The views of a scene show one set of named points, each view turned or mirrored, and shifted as a whole, with a little noise and some points left out.
(in the rows, 128 means zero)

Scene 1
View 1
vulo: [121 160 125 135 113 111 131 133 158 146 148  92 120 134 137 147 151]
mis: [116 190 122 105 138 102 122 131 177 157 135 112 116 109 133 135 144]
tez: [163 185 139  74 158 108 109  82 180 110 180 101 152 115 127 110 145]
luzib: [127 144 142 114 149 118  90 123 155 151 130 123 153 130 104  84 136]
tukin: [145 100 155 142 123 133  94 113 134 123 159  90 171 155 108  82 139]
Kiv: [160 173 133  97 146 113 137 106 156 128 163  80 133 126 125 119 120]
kotog: [119 159 125 132 119 108 129 136 156 151 139  94 118 133 130 137 142]
bibol: [147 166 135 112 142 113 126 116 159 137 155  90 136 129 123 117 131]
Nitaz: [ 97 123 135 162 108 118 111 157 143 173 116 113 128 144 125 128 153]
Potom: [151 198 119  97 147 111 159 122 156 151 146  73 113 117 131 141 109]
tubap: [172 154 141 106 143 123 134  99 147 117 169  70 146 137 121 108 118]
rifa: [117 150 135 122 131 112  99 129 166 151 134 120 141 126 117 111 152]
View 2
rifa: [ 91 128 100 141 149 102 137 124 130 122 140  95 135 130 113 142 147]
tez: [142 118  90 129 110 114 124 146 179  96 134  81 142 148 120 134  99]
Nitaz: [ 64 115 115 148 169  93 128 104  96 162 133 103 115 109 116 142 184]
mis: [102 126  79 162 139 115 125 134 127 139 152  95  95 132 133 156 122]
bibol: [139 115  91 131 112 115 117 127 160 119 122 107 129 132 123 135 126]
Potom: [139 106  71 158 107 132 103 119 142 153 126 121  83 127 143 157 110]
kotog: [103 109  97 147 141 102 114 112 122 156 137  96 103 124 123 149 147]
vulo: [ 98  99 103 147 143  95 114 131 126 150 151  71 100 131 130 148 136]
tukin: [107 118 127  97 133  94 125 104 151 119  97 112 174 120  98 113 185]
tubap: [153 105  95 116 100 120 104 117 168 127 105 115 134 129 122 133 136]
View 3
kotog: [154 136 123 153 128 120 157 141 140 153 167 167 164 185  94 119 169]
vulo: [155 128 135 156 125 118 151 143 142 156 168 163 163 187  84 114 175]
tez: [149  96 166  92 118 112 137 141  90 114 109 132 172 177  79 138 153]
tukin: [173  99  68  97 144  90 134 125 145 122 137 152 131 204  73 170 184]
Potom: [132 143 155 150 126 110 169 136 102 147 148 157 150 146  94 101 120]
bibol: [155 125 132 124 128 113 151 136 116 137 144 152 154 175  88 127 151]
mis: [139 138 148 140 110 140 154 150 116 145 161 163 184 178 113 121 154]
rifa: [152 123 110 118 111 136 141 142 131 139 160 164 173 200 109 147 177]
Kiv: [148 123 149 138 129 104 150 140 115 143 140 154 151 169  77 112 150]
luzib: [151 119  90 100 116 131 143 136 122 126 149 156 167 192 118 171 160]
Nitaz: [162 141  79 159 123 133 156 141 165 163 191 179 159 209 107 143 192]
View 4
Potom: [119 121 115 119  74 114 101 178 131  92 130 157 152 138 177 149 100]
vulo: [108 134 129 147  57  66 110 146 112 115 123 146 140 131 141 151 125]
tez: [109  93 123 108  86 103 162 211 133 153 117 113 152 130 156 127 130]
tukin: [147 146 119 154  94  70 134 131 122 190 138  73 114 149 159 143 150]
Nitaz: [132 173 135 162  53  29  95 107 106 118 117 113 140 131 147 161 142]
mis: [113 131 134 121  56  67 121 172 118  97 104 136 170 121 155 156 127]
Kiv: [119 114 116 124  83 108 127 181 132 133 130 131 142 139 165 139 115]
bibol: [123 124 121 126  74  90 122 173 126 126 129 124 147 137 163 144 123]
rifa: [127 145 136 137  70  53 131 156 114 130 103 103 154 123 153 154 147]
luzib: [144 148 133 124  80  62 132 155 122 142 100  76 154 130 170 152 146]
kotog: [118 144 128 143  62  68 105 146 116 109 122 139 147 133 151 155 124]
tubap: [126 117 104 144  91 120 121 160 136 163 156 127 115 155 166 131 113]

In a view up to two points have been moved. Name them for each view, in the order of its rows, or write -.
view 1 | -
view 2 | bibol, vulo
view 3 | Kiv
view 4 | tubap
